Each row is a point on a landscape with many peaks, with its height.
A climber steps from a point to the highest of its 5 nearest points, and stops where none of them is higher. Distance is the straight distance between rows; heights are no part of it.
j677: [166 138 151 123 170 140 180 125 127 101 137]  h=821
j854: [179 123 196  97 154 130 150 136 117 105 136]  h=786
j485: [142 141 101 132 150 127 148 117 137 117 145]  h=450
j447: [161 158 157  99 134 109 127  85 157  53 144]  h=267
j504: [118 101 116 181 132 138 181 130 131 174  82]  h=157
j328: [169 134 149 102 141 117 135 106 137  95 149]  h=399
j383: [155 115 186 102 148 136 130 150 115 123 133]  h=627
j735: [ 82  78 119 126  89 131  71 172  95 182  79]  h=351
j147: [111 109  93 165 120 121 140 140 125 168  92]  h=861
j184: [108 114 117 125 113 119  96 164 109 163 113]  h=415
j538: [154 142 165  88 112 103  78 101 138  82 149]  h=364
j481: [119 107 165 142 126 145 147 160 141 169  80]  h=348
j502: [160 152 145 144 177 165 220 121 124 100 124]  h=488
j25: [128 126 128  96 111 117  65 140 116 123 157]  h=381
j493: [148 123 138 120 147 126 146 137 114 131 139]  h=448
j247: [163 138 179 124 171 153 188 132 122 112 126]  h=696
j697: [113 137 105 120 104 121  82 113 133 120 170]  h=470
j890: [178 132 175  91 141 117 122 126 119  96 138]  h=570
j558: [139 156 100 138 159 132 168  96 140 109 150]  h=421
j30: [ 90  99  72 160  91 116  93 150 112 171  94]  h=215
j449: [103  86  81 190 107 123 140 135 127 184  83]  h=332
j456: [135 189 176  98 138  96 153  64 168  26 144]  h=19
j834: [142 119 141 106 135 117 113 144 111 123 151]  h=377
j431: [128 127 115 135 140 125 147 143 117 144 121]  h=330
j897: [126 106 184 108 130 144 125 172 128 168  98]  h=434
j795: [ 79 118  67 139  80 117  71 153 109 174 107]  h=260
j312: [ 60 134  43 154  70 126  77 131 131 172 141]  h=142
j977: [126 137 129 107 107 114  79 110 132 110 166]  h=449
j662: [153 133 149  96 124 115  87 118 122 100 155]  h=341
j463: [115  99 174 118 116 153 121 171 132 172  83]  h=385
j955: [117 138  86 144 131 121 131 138 131 148 126]  h=345
j688: [ 97  82 142 129 103 139  96 173 119 176  83]  h=361
j475: [139 141 109 129 140 118 121 104 139 113 159]  h=729
j702: [194 157 161 129 174 159 203  89 137  45 133]  h=597
j730: [136 158 108 138 144 129 154  68 155  81 170]  h=353
j643: [ 80 121  86 109  80 126  50 148 106 158 140]  h=714
j259: [ 97 141  66 159 115 120 123 127 135 158 122]  h=246
j416: [135 138 120 147 161 142 189 134 126 134 110]  h=527
j395: [103  77 145 147 101 151 108 164 140 190  77]  h=313
j496: [ 99 152 108 149 122 110 141  63 157  88 183]  h=255
j825: [114 127  93 135 121 119 104 148 120 148 129]  h=336
j98: [ 79 133  63 131  88 126  70 141 117 157 145]  h=378
j808: [124 131 110 155 143 133 175 139 126 147 102]  h=383
j724: [101  72 108 174 103 133 116 155 117 187  82]  h=145
j44: [191 143 181 102 166 139 172 100 124  71 136]  h=692
j513: [ 97 146  97 135 110 119  98  96 148 119 182]  h=419
j942: [184 149 187 120 179 159 203 108 123  77 133]  h=864
j747: [144 132 171 130 159 149 183 148 133 140 111]  h=724
j111: [173 128 176 108 162 134 159 132 119 104 142]  h=693
j13: [132 114 156 113 141 127 129 162 115 148 113]  h=509
j887: [142 171 146 124 146 120 169  49 165  35 146]  h=153
j741: [126 141 103 121 126 120 110 114 133 123 160]  h=736
j737: [ 83 129  55 155  92 117  93 138 126 166 121]  h=226
j888: [106  86 134 164 118 134 144 150 136 180  74]  h=240
j445: [165 151 130 119 157 132 164  85 145  77 151]  h=337
j216: [ 98 119  84 139 100 119 104 151 118 166 112]  h=334
j120: [137 164 154 104 119 100 116  75 157  62 151]  h=290
j361: [188 137 209 101 166 143 171 117 122  85 128]  h=746
j466: [ 94 105 116 106 101 130  61 171  94 160 111]  h=465
j663: [118 109 134  99 116 127  74 162 101 140 135]  h=420
j173: [ 66 146  56 166  85 122  98 118 137 157 155]  h=189

Write out the way that a climber takes from each point below.
j216 => j184 j466 j643
j456 => j730 j475 j741
j688 => j184 j466 j643
j825 => j184 j466 j643
j481 => j13 j383 j854
j395 => j463 j13 j383 j854

For each start below, name the point where the climber stops.
j887 => j741
j735 => j643
j25 => j741
j897 => j854
j663 => j643
